The views of a scene show one set of named points, each view turned or mirrored, shifted and resized as a whole, with a little noise and some points left out.

Scene 1
View 1
j_187: [-17   8   8  18  -3 -18  -9  15  19   7  16  17   3   9  24 -12  -3  -3
  13 -14  24  -5]
j_322: [ -1   1   7   1   5   8  17   4  15  -7   5   5  10  25   9   7  22   8
   1  -6 -31  -2]
j_239: [-19   3  -2   5 -35  -4 -25  17  11  -5  42   8  -2 -24  -3   4  10   9
  12  -7  11 -20]
j_591: [-28   4   2   9 -28  -6 -19  18  11  -5  31   9  -3 -13   8  -3   8   5
   9  -6  24 -18]
j_498: [  3   5   0  11 -20 -20 -23  13  14   7  38  20   7 -19  -1   0  -1   7
  23 -15   8 -13]
j_493: [-22   4  13  13   5  -3   6  11  20   0   1  10   1  27  30 -11   8  -3
   2  -8  12  -1]
j_721: [-33  -2   2  -3 -25  19   1  11   8 -22  21  -8  -4   0   3  11  29  12
  -7   4  -9 -19]
j_223: [ 31   5   5  22  13 -35  -6   7  22  22  22  34  20   7  10  -6 -13   2
  34 -23 -12   6]
j_798: [-28   0  13  -1   2  20  22   8  14 -17  -5  -3  -1  33  23   2  26   4
 -13   0 -11  -4]
j_110: [-25   0   9  -4  -3  22  19   5  12 -17   1  -6   1  29  16   9  30   9
 -12  -1 -21  -6]
j_139: [-23   0   9  -2  -4  20  19   7  14 -18   3  -5   0  27  17   6  28   9
 -11  -2 -18  -5]
j_844: [ 14  -3  -3  -3 -13   5   3   4  11  -5  26   6  13   1 -12  20  22  19
  10  -8 -47  -8]
j_792: [-19   6  -2  13 -32 -17 -32  18  12   4  42  16  -1 -28   3  -4  -1   4
  18 -10  29 -19]
j_797: [-44   5  13  10  -4   6   4  14  16 -10   1   1  -9  22  31 -11  14  -5
  -8  -3  24  -7]
j_519: [-35   3  13   8   0   8  11  12  16 -11  -3   1  -4  28  31  -8  15  -2
  -6  -4  13  -6]
j_713: [ -5   8  14  18  16 -19   6  10  22   9   2  18   8  28  31 -16  -4  -5
  14 -16   8   6]
j_630: [-38   5   3   6 -31   1 -18  16   9 -10  32   3  -7 -14  10  -2  12   4
   3  -4  24 -20]
j_979: [-34   5  19  13  13   5  18  11  20  -7 -15   4  -2  43  41 -13  13  -8
  -8  -6  15   2]
j_251: [-29   1   3   0 -28   9 -10  12   9 -14  28  -1  -4  -9   3   5  21  11
   1  -3   2 -20]
j_689: [ -9   0   8   5   0   5   7   8  15  -5  10   8   5  18  14   2  16   7
   3 -10 -15  -6]
j_964: [ -2  -3   9  -3   8  16  26   3  13 -10  -1   0   8  35  10  12  28  13
  -6  -4 -42   1]
View 2
j_713: [ 17 -14   9   4   1  15  -4  17  -4  29  24   3   2 -28  -4  -7  -2 -15
 -15   4  -1 -14]
j_844: [  6   6   3 -16   0 -11  -2 -21   3 -13  17  -3   6  18  -8  13  -6 -17
  23 -44  27  -2]
j_322: [  1  -6   5   4  -3  -1  -4   2  11   9   7 -11   0  -3  -6  13   9 -16
  -1 -12  24 -20]
j_797: [-12 -31  24  17  -5  17  13  -1  -3   9  20 -13 -21 -34   1   5  15  -4
 -13  13  23 -14]
j_239: [ -2 -25  29 -12   0   9  22 -33 -21 -19  44   5 -16 -17   2  -3 -14   5
  20 -24  21  18]
j_591: [ -5 -31  30  -4  -1  12  20 -23 -19  -9  40   2 -19 -28   3  -4  -9   4
   7 -11  20  14]
j_110: [-20  -9  11  10  -7  -5   4 -13  15  -9   0 -23 -13   5  -6  26  25 -11
   9 -14  44 -23]
j_721: [-20 -22  23   3  -4   0  16 -27   0 -19  18 -16 -18  -7  -1  17  10  -2
  15 -19  41  -3]
j_223: [ 41  -1   0 -20   7   7 -13  12 -12  26  37  21  18 -12  -6 -17 -25 -21
   1 -23 -13   1]
j_792: [  4 -32  34 -13   1  15  25 -30 -28 -10  53  13 -18 -31   3 -13 -21   5
  13 -17   9  24]
j_798: [-14 -13  13  15  -7   2   4   0  12   4   2 -22 -11  -9  -5  18  23 -13
  -4  -2  33 -25]
j_519: [-11 -24  19  16  -7  11   7   2   3  11  14 -15 -16 -26  -2  11  18  -8
 -10  10  22 -21]
j_187: [ 10 -25  21   0   1  17  10   0 -14  15  36   5 -10 -33  -1  -8  -9  -5
  -8   0   4   1]
j_689: [  1 -10   9   1  -3   2   0  -5   1   4  16  -8  -4  -7  -5   9   5 -13
   3 -14  22 -10]
j_139: [-13 -11  11  11  -7  -1   3  -7  10  -3   5 -19 -11  -2  -3  20  20 -12
   4  -9  35 -21]
j_964: [ -3   4   0   4  -7  -8 -10   1  18   4  -1 -18   2   9 -11  21  17 -22
   5 -19  32 -27]
j_498: [ 16 -19  21 -18   2   8  11 -21 -22  -6  45  14  -2 -16  -2 -10 -26  -1
  15 -28   7  19]
j_979: [-13 -27  18  28  -7  17   7  13   7  20   8 -20 -17 -33   0  10  27 -10
 -23  24  21 -30]
j_493: [  0 -24  16  10  -3  15   4   7  -3  18  20  -7  -8 -27  -1   2   7  -9
 -11   6  13 -14]
View 3
j_493: [  6  -5   8   2  -4  34  15 -11   8   6   5  -2 -16  -5 -11 -15  -6  -8
  30  -6  -2   7]
j_591: [  5  21  13 -22  -9  16   5  -3  14  15  -4   7  -7 -18  -3 -23 -26   1
  27   7   7 -11]
j_964: [  3 -34   9  18  -6   7   5 -19  16  11   2 -10  -6  10 -19  14 -12   9
  17  -9   3   9]
j_187: [ 12  11   2 -15  -6  34   9  -2  12   8   8   6 -12 -11  -4 -27  -7  -6
  25   1  -1   3]
j_498: [ 15  16  -3 -33 -12  11  -4   7  19  16   8  14  -1 -11  -1 -21 -14  10
  11  11   6  -4]
j_139: [ -2 -19  17  13  -4  10  10 -21  13  11  -5 -11 -10   0 -19   5 -21   2
  28  -9   5   2]
j_251: [  0   7  18 -12  -8   4   3  -9  17  18 -10  -1  -5 -15  -8  -9 -32   7
  27   5  11 -12]
j_713: [ 16  -6  -2  -4  -6  43  10  -4   9   2  15   2 -17   0  -8 -18   7  -7
  21  -6  -6  14]
j_792: [ 12  30   5 -37 -12  15   0   7  17  17   0  14  -3 -21   2 -29 -23   5
  20  15   8 -12]
j_223: [ 28  -7 -21 -22 -12  28  -5   9  20   6  26  15  -6   7  -2 -17  15   8
  -2   5  -2  17]
j_844: [  9 -20   3  -8 -12 -10  -8  -6  27  19   4   0   4   6 -10  10 -19  23
   3   4  12   1]
j_689: [  5 -12   7   0  -6  14   6 -11  15  11   4  -3  -7  -1 -12  -4 -13   4
  20  -3   4   4]
j_797: [  0   2  19   5  -1  32  19 -16   5   7  -5  -6 -18 -12 -12 -17 -17 -12
  40  -7   0  -1]
j_630: [  0  22  18 -20  -8  14   8  -5  13  16  -9   3  -8 -21  -5 -22 -31   0
  33   6   8 -14]
j_798: [ -2 -19  17  19  -2  18  15 -22  12   9  -5 -13 -12  -2 -19   2 -18  -1
  32 -12   4   4]
j_110: [ -5 -22  23  17  -5   3   9 -24  14  13  -9 -15  -6   0 -19  11 -27   7
  29  -9   7  -1]
j_322: [  6 -23   8  10  -6  16   8 -15  14  10   4  -6  -9   4 -15   3 -10   5
  20  -7   3   8]
j_979: [  1 -10  14  15   1  41  23 -20   4   1   0  -9 -21  -4 -15 -12  -5 -15
  37 -13  -3   9]
View 4
j_110: [-11 -12 -32  -3   6  10   5 -24 -12 -11   6  -4   3 -27   8  -1  10  11
 -26  -6  -6   1]
j_139: [-13 -10 -26  -1  10   8   7 -22  -9 -10   1   4   1 -23   4  -1  10   5
 -25  -2  -6   1]
j_844: [-17   8 -28   6 -12  25   0 -17  -8   2   6  17  17 -13  19  -8  12   9
   9  -2  -7   6]
j_689: [-18   0 -19   5   7   9  10 -19  -4  -4   0  15   1 -12   6  -4  11  -2
 -11   2  -5   1]
j_964: [-21  -3 -29  -1  -5  23   4 -21  -6  -8   5  12   0 -34   1  -4  12   5
 -21   4  -6  -4]
j_798: [-15 -12 -24  -1  14   4  10 -22  -6 -13   1   5  -3 -24  -3   0  10   2
 -30   1  -5  -3]
j_251: [ -4  -6 -16   6  17  -6  10 -18 -13  -7   2   1  12   8  22  -2  11   7
  -3 -11  -6  11]
j_713: [-30   3  -3  10  19   0  18 -17   7  -4  -6  34 -10  -4  -9  -4  12 -21
 -11  15   1  -6]
j_322: [-21  -3 -22   3   6  13   8 -19  -3  -7   1  16  -2 -21   0  -3  12  -2
 -17   5  -5  -3]
j_630: [ -4  -9  -7  10  27 -20  15 -16  -9  -7  -1   5   9  19  20  -1   8  -1
  -2 -10  -3  13]
j_239: [ -7  -2 -10  11  17 -10  11 -13 -10  -2   0  10  17  23  29  -3   9   2
  14 -12  -4  16]
j_721: [ -6  -7 -21   4  12   0   7 -18 -12  -7   4   1  12   0  20  -1  10   9
  -7 -12  -7  10]
j_792: [ -8   2   0  17  25 -18  15 -12  -5   1  -2  19  14  35  26  -5   9  -6
  17  -9  -2  16]
j_223: [-36  20  -2  17   0  16  13 -11   9   7  -6  51   1   3   1 -11  15 -20
  19  19   1  -1]
j_591: [ -7  -4  -6  12  25 -16  15 -16  -7  -5  -1  12   9  22  19  -3  10  -3
   3  -8  -3  13]
j_519: [-17 -13 -12   2  26  -7  17 -21  -4 -13  -2  10  -8 -10  -4   0   9  -6
 -27   1  -1  -3]
j_187: [-20   2   0  13  26 -10  18 -15   2  -4  -6  28  -3  12   3  -4  11 -17
  -3   6   0   3]
j_498: [-17  10  -5  17  12  -1  13 -11  -2   4  -3  27  14  23  21  -7  12  -6
  22  -2  -3  12]
View 5
j_844: [ 15  -3 -10  13  14   3  12   0  -6   6 -11  -3   4 -19 -10  11 -14 -12
  -7  -1  12   6]
j_964: [ -7  -7   6  16   7  -3  15  -6  -3   8 -25  -1   5  -4  -8  19  -2   0
   0  -3  22  -7]
j_689: [-4 10  5 12  7 -7  6 -4  7  7 -6 -8  0 -7 -6 13 -2 -4 -2 -3 10 -1]
j_251: [ 10  14   8  15   6 -10  -1   1   5   4  10  -6   1   2   3  17  -2 -19
 -12   6   2  19]
j_110: [ -4  -6  16  19   1  -9   9  -3  -2   7 -20   0   7  12   3  27   1  -9
  -8   6  21   5]
j_721: [  9   5  12  16   4 -11   1   1   0   4   0  -3   4   9   5  23  -1 -20
 -14   8   8  16]
j_139: [ -6  -1  14  17   2 -11   7  -5   3   7 -16  -3   6   8  -1  23   2  -5
  -6   1  17   2]
j_223: [ -3  25 -17   6  17   0   6  -9  15   7   6 -16 -10 -40 -24  -9  -8   7
   9 -17  -1 -14]
j_797: [-17  22  22  15  -2 -20  -5  -7  19   7   5 -12   0  11   3  19  11   0
  -2  -1   4   2]
j_519: [-17  16  21  15  -1 -17  -1  -8  16   6   0 -10  -1  10  -1  19  10   1
   0  -2   9  -1]
j_979: [-28  18  24  15  -2 -20   0 -12  21   8  -6 -11  -2   9  -2  17  14  11
   6  -5  11 -13]
j_239: [ 18  23   0  12   8  -9  -6   3   7   3  24 -11  -4  -8   1   9  -7 -22
 -13   3  -7  23]
j_798: [-14   2  17  17   1 -12   7  -7   7   9 -15  -3   5  11   0  22   7   0
  -2   1  18  -2]
j_591: [ 11  24   2  12   7 -10  -6   0  10   3  19 -10  -5  -7  -1   8  -3 -16
  -9   1  -5  16]
j_187: [ -8  30   7  10   6 -13  -6  -8  20   5  18 -15  -7 -11  -8   3   4   0
   1  -7  -5   0]
j_322: [ -9   5   6  14   6  -7  10  -7   7   7 -14  -6   3  -5  -7  16   1   1
   1  -4  15  -7]
j_493: [-17  20  14  13   3 -14  -1  -9  18   7   1 -12  -4  -1  -6  11   8   4
   3  -5   6  -6]
j_630: [  7  26  13  14   3 -16  -9   1  12   3  23 -12  -3   4   5  14   1 -18
 -13   5  -7  21]
View 6
j_519: [ -8  15   9  18   0   8  24  -7  -7  -9  -3   0  12  -5   6  13   1   0
   5  23  12 -18]
j_798: [-29  10   5  10   3   1  22 -20  -9  -3   6  -1  12  -1   8  11   6  10
   1  29  22 -28]
j_713: [  2  10 -13  24  -4  14   9   8   8  15 -18  14   5  -9   9 -11  -2 -10
  22  26   2  -8]
j_964: [-48  -4 -10   7  10  -6   5 -26  -5  12   7   3   8   1  10  -6  12  19
   3  39  23 -28]
j_251: [  1 -11  37  11  22 -16  12 -14 -12 -19  -9  -9  16  -3   8  -6  13  21
   1  22  15   9]
j_239: [ 20 -17  41  13  27 -18   4  -5  -7 -17 -20  -7  15  -6  11 -20  13  17
  10  16   9  30]
j_498: [ 19 -19  23  15  23 -13  -5   4   4   1 -28   1   9  -9  13 -34   9  11
  20  21   4  31]
j_591: [ 23  -7  38  17  16  -9  13  -1  -8 -21 -19  -5  14  -8  10 -11   6   9
   9  16   5  19]
j_630: [ 21  -3  43  15  18 -10  19  -5 -10 -25 -15  -7  16  -8   9  -3   8  10
   4  13   9  16]
j_187: [ 27   4  11  24   5   6   7  15   4   3 -27   9   7 -11   9 -17  -1  -7
  21  18  -3  17]
j_979: [-11  25  -5  21 -11  16  28  -5  -4  -1   0   8   9  -6   6  16  -4  -9
   8  25  11 -28]
j_689: [-18  -3   2  12  12  -3   5 -11  -3   6  -6   2   9  -3  11  -9   7  12
   8  29  13  -6]
j_792: [ 36 -12  41  18  23 -13   2   7  -2 -15 -30  -3  14 -10  11 -24   6   8
  17  12   0  37]
j_110: [-40  -2  11   6  13 -11  18 -30 -14  -9   9  -6  16   1   9   7  13  23
  -6  30  25 -25]
j_721: [-14 -10  33   9  21 -17  16 -24 -15 -20  -2 -11  17   0  11   0  16  25
  -2  25  20  -2]
j_797: [  3  18  20  20  -3   8  28  -7  -8 -17  -7   0  14  -5   6  16   2  -3
   6  18  11 -14]
j_493: [ -2  13   2  20  -2   9  16  -1   0   2 -10   6  11  -8   6   1  -1  -3
  13  24   9 -12]
j_844: [-21 -30   4   7  29 -22 -13 -15   0  14 -11  -1   7  -3  14 -37  19  26
  12  34  15  11]

Which points are out of place in each view (at most two, in the order of its rows)? Write none if all are in place.
view 1 | j_322, j_110
view 2 | j_979
view 3 | none
view 4 | j_721
view 5 | j_591
view 6 | j_187, j_844

Scene 2
View 1
j_402: [-13 -13 -13  10  -9  12  11   0 -25  -4 -32  -7  27 -47 -33 -19 -15  -8
   1  -5   0 -14]
j_675: [ 12 -10 -10   2  14 -16 -13  24   3  -1  -8 -19 -24  36  -6 -12   9   9
  14   7 -15  16]
j_616: [ -5 -15 -19   5   3   3   8  13 -14  -1 -32 -14   4 -13 -25 -17  -4  -5
   7  -1 -10   2]
j_370: [  2  -6  -8   5   4  -6  -8  14  -6  -4  -6 -10  -5   6 -12 -12   0   6
   7   3  -6   2]
j_547: [ 16   0   1   4  10 -19 -22  19   6   0   5 -14 -27  35  -1  -7   7  16
  12   7 -10  11]
j_511: [  7   8   9   8  -6   4 -17  -2  -7  -7  21   2   8 -14  -6 -10 -11  18
  -3   3   9  -9]
j_238: [  2   5   7   8  -9   4 -11  -2 -13  -8  13   0  13 -28 -11 -10 -12  13
  -3   0  12 -14]
j_784: [  4   0   4   5  -1  -2 -14   5  -6  -5   7  -5   0  -7 -10  -9  -4  12
   2   4   2  -4]
j_582: [  5  -5  -7  12  -1  17 -10  10  -6 -19  27   7  22  -7 -16 -13 -17  19
 -14  12  18   6]
j_470: [ 19   1   0   3   9 -12 -23  20   9  -5  21  -8 -20  38   2  -8   6  23
   5  11  -2  15]
j_941: [-13 -19 -17   6  -1   2  14   9 -21   0 -49 -19  10 -27 -35 -20  -4 -15
   9  -5 -15  -4]
j_814: [  3  -5  -9  16  -6  29  -9   7  -8 -23  38  11  37 -16 -19 -15 -25  19
 -26  18  25   9]
j_734: [ -5 -12 -16   9   2   8   1  14 -12  -8 -15  -9  15 -13 -26 -17  -7   0
  -3   5   0   4]
j_785: [  2  -6  -4  -1   6 -24  -1  11  -8   9 -34 -25 -26   5  -8 -12  12  -3
  22  -5 -20  -6]
View 2
j_814: [-29   7 -21 -18 -53  -2  13  -9   8 -48 -19  11  27  16 -26  27 -10 -30
  33 -15  -4 -23]
j_402: [-25  28 -12 -29 -32   9  19 -15  17   3  36   5  24  49   2 -31   6  27
   4  21  14  10]
j_675: [-43 -32  37  -1  34 -12 -40  15  33   6 -27  -9 -10 -19  19  15 -14  25
 -13   4 -17 -17]
j_734: [-35  -3   4 -18  -9  -1  -8   0  22 -10  -5   1  13  15   3   6  -6   8
   4   5  -7 -10]
j_511: [-18   6  13 -10 -17 -25  16  -8  18 -33   5   5   0 -19 -20   3  -6  -9
  15  -3 -17 -13]
j_941: [-36  11   3 -22  -1  15  -1  -5  30  28  26  -5  14  47  19 -31   6  49
 -12  25  13  14]
j_784: [-21  -2  16  -9  -3 -18   4  -2  19 -19   1   1  -1 -12  -9   2  -6   5
   5   4 -13 -11]
j_582: [-28  -2  -6 -14 -30  -9   2  -3  15 -38 -19   8  16   8 -19  19 -10 -19
  22 -10 -10 -21]
j_470: [-33 -29  35   0  23 -28 -31  14  26 -24 -34  -4 -11 -38   1  29 -16   3
   0  -6 -31 -29]
j_785: [-33  -9  40  -4  39 -17 -20   4  38  22  19 -13 -16  -6  24 -23   3  52
 -27  20  -7   5]
View 3
j_734: [  8 -11   9  -9  -5   2   0   3  10   3  -9   5  -6  -1   1   2   2  -6
 -10   7  -9   6]
j_402: [ 13   4   1 -18   3  14  -4  10 -15   9 -22  29 -15  23  15  -4 -18   5
 -16 -10 -26  -9]
j_941: [  8   7   9 -16  -9  17 -12  18   1   2 -14  26 -17  25   0   7 -14   0
 -12 -33 -25  -1]
j_511: [ 17 -11   2  -5  -7  -5   4 -14  -8  -1  -5  -4   3  -8   9 -16  11   5
  -3  18   2  -4]
j_547: [  9 -14  18   2 -28  -3  -7  -3  28 -17  12 -20   2 -16 -16   5  20  -6
   6  -2   8  16]
j_675: [  2 -11  21  -2 -28  -1 -12   5  36 -15   9 -14  -1 -12 -20  13  17 -12
   5 -12   2  18]
j_470: [  7 -20  15   4 -23  -9  -3  -8  28 -15  11 -21   5 -24 -11   3  23 -10
   3  13  11  17]
j_814: [ 14 -24  -1  -7  17 -11  15  -6  -1  18 -18   6  -5  -9  18  -6   7  -6
 -25  48  -9   2]
j_616: [  5   0  11 -14 -10   9 -10  12   9   1 -10  14 -13  11  -1   5  -8  -4
  -9 -17 -17   4]
j_582: [ 14 -24   2  -5  11 -14  14  -9   3  16 -12  -2  -1 -13  13  -6  10  -6
 -18  46  -1   3]
j_238: [ 20  -8   3  -8  -3  -4   1 -11 -16   2 -10   4  -1  -2  14 -16   4   5
  -6  13  -3  -9]
j_370: [  9  -9  11  -5 -15   3  -6   2  14  -4  -2   0  -5  -4  -4   2   7  -5
  -1  -4  -6   7]
View 4
j_784: [  2   0  -2  12 -15  28  -2  -1 -11 -17 -20  -6  -4  -5  -6 -11  -1   7
  13  -8   6 -19]
j_616: [ 12  25 -18  22 -20   3   5   0 -10 -21 -43  40  -1  10  20 -10   3  -8
 -38 -14  16   2]
j_941: [  3  43 -23  30 -26  -8  21   5  -2 -21 -57  57  -8  18  16 -15   7 -11
 -62 -14  29  -1]
j_785: [ 26  60  -9 -11  -9   6  17  30  -6  -6  -3  12 -29  -3   1 -12 -26 -17
 -39 -13   6  13]
j_470: [ 33   1   6 -15   0  30 -17  -7 -15 -14  15 -39   9 -24  20   5 -31  -4
  36 -19 -27  -6]
j_547: [ 37  22   4 -21  -1  21  -8   4 -13  -8  16 -33  -1 -21  16   1 -37  -9
  15 -24 -26   3]
j_238: [-16 -17  -5  24 -20  37   3  -5  -9 -24 -36  -1 -11   7 -18 -19  18  16
  16  -4  22 -31]
j_370: [ 17  15  -8   8 -10  19  -4  -1 -14 -16 -23   6   1  -3  13  -4 -11  -6
  -7 -15  -2  -8]
j_402: [-27  -1 -22  45 -30  17  12  -4  -7 -31 -66  46 -11  19  -7 -21  29   9
 -24   1  42 -29]
j_511: [-16  -7  -4  21 -20  33   7   2  -8 -22 -31   0 -15   3 -19 -23  12  11
  12  -1  21 -26]
j_814: [ -9 -67 -11  46 -21  38 -19 -42 -12 -38 -54   7  32   2  15  -2  26  25
  46  -6   9 -47]
j_582: [ -1 -45 -10  29 -15  37 -14 -30 -13 -33 -37  -2  23  -3  12  -3  15  16
  33 -11   2 -31]
View 5
j_814: [  2  -4 -34 -16  41  70   4  -1 -52 -60  23  41 -11 -34  11   6  47   3
  10   1 -27  -1]
j_784: [-13  -4 -14  -6  17  26   7  27  -7 -19   2   7   2  12  10  16   0   0
   0  -2 -11  -1]
j_582: [ -6  -6 -23 -15  33  55   2   8 -36 -48  12  26  -3 -18   1   9  32   5
   9   8 -19  -1]
j_941: [ 36  24  -7  -7 -32 -24 -22 -12   7  17  -7  10 -34  -5  21  75   6  24
 -37  -2 -19  40]
j_402: [ 47  21 -32  -2 -25  11  -9 -16  -1  -3  12  32 -44 -13  36  56  19  14
 -36 -25 -37  29]
j_616: [ 13  13  -6  -6 -12  -8 -22  -2  -2   2  -5   5 -19  -6   4  57   9  19
 -23   8 -10  29]
j_511: [-10  -2 -24  -3  20  44  17  30 -11 -29  11  18  -4  11  16   3   6  -3
   1 -15 -16 -11]
j_675: [-42   2  19 -10  10  -9 -23  33  -1  -4 -31 -27  24  10 -32  41  -6  14
   3  42  26   6]
j_547: [-52  -7  14 -10  18   5 -10  45   3 -13 -27 -24  34  21 -25  22 -13   4
   9  32  22  -6]
j_785: [-14  12   9   0 -22 -32 -13  27  28  24 -28 -24   4  27   3  52 -28  10
 -25   7  10  16]
j_370: [-14   4  -6  -9   4   8 -12  18  -4 -12 -10  -3   3   6  -4  35   1   8
  -8  17   4   7]
j_734: [ -2   3 -11 -14   9  20 -13   8 -18 -24   0  15  -5 -10  -1  38  20  11
  -2  12 -10  10]
j_238: [  3  -2 -28  -2  15  42  18  19  -8 -23  15  22 -13   6  24   9  11  -3
  -5 -17 -22  -6]

Which points are out of place in each view (at most two, in the order of its rows)? Write none if all are in place.
view 1 | j_734
view 2 | none
view 3 | j_582
view 4 | j_402, j_511
view 5 | none
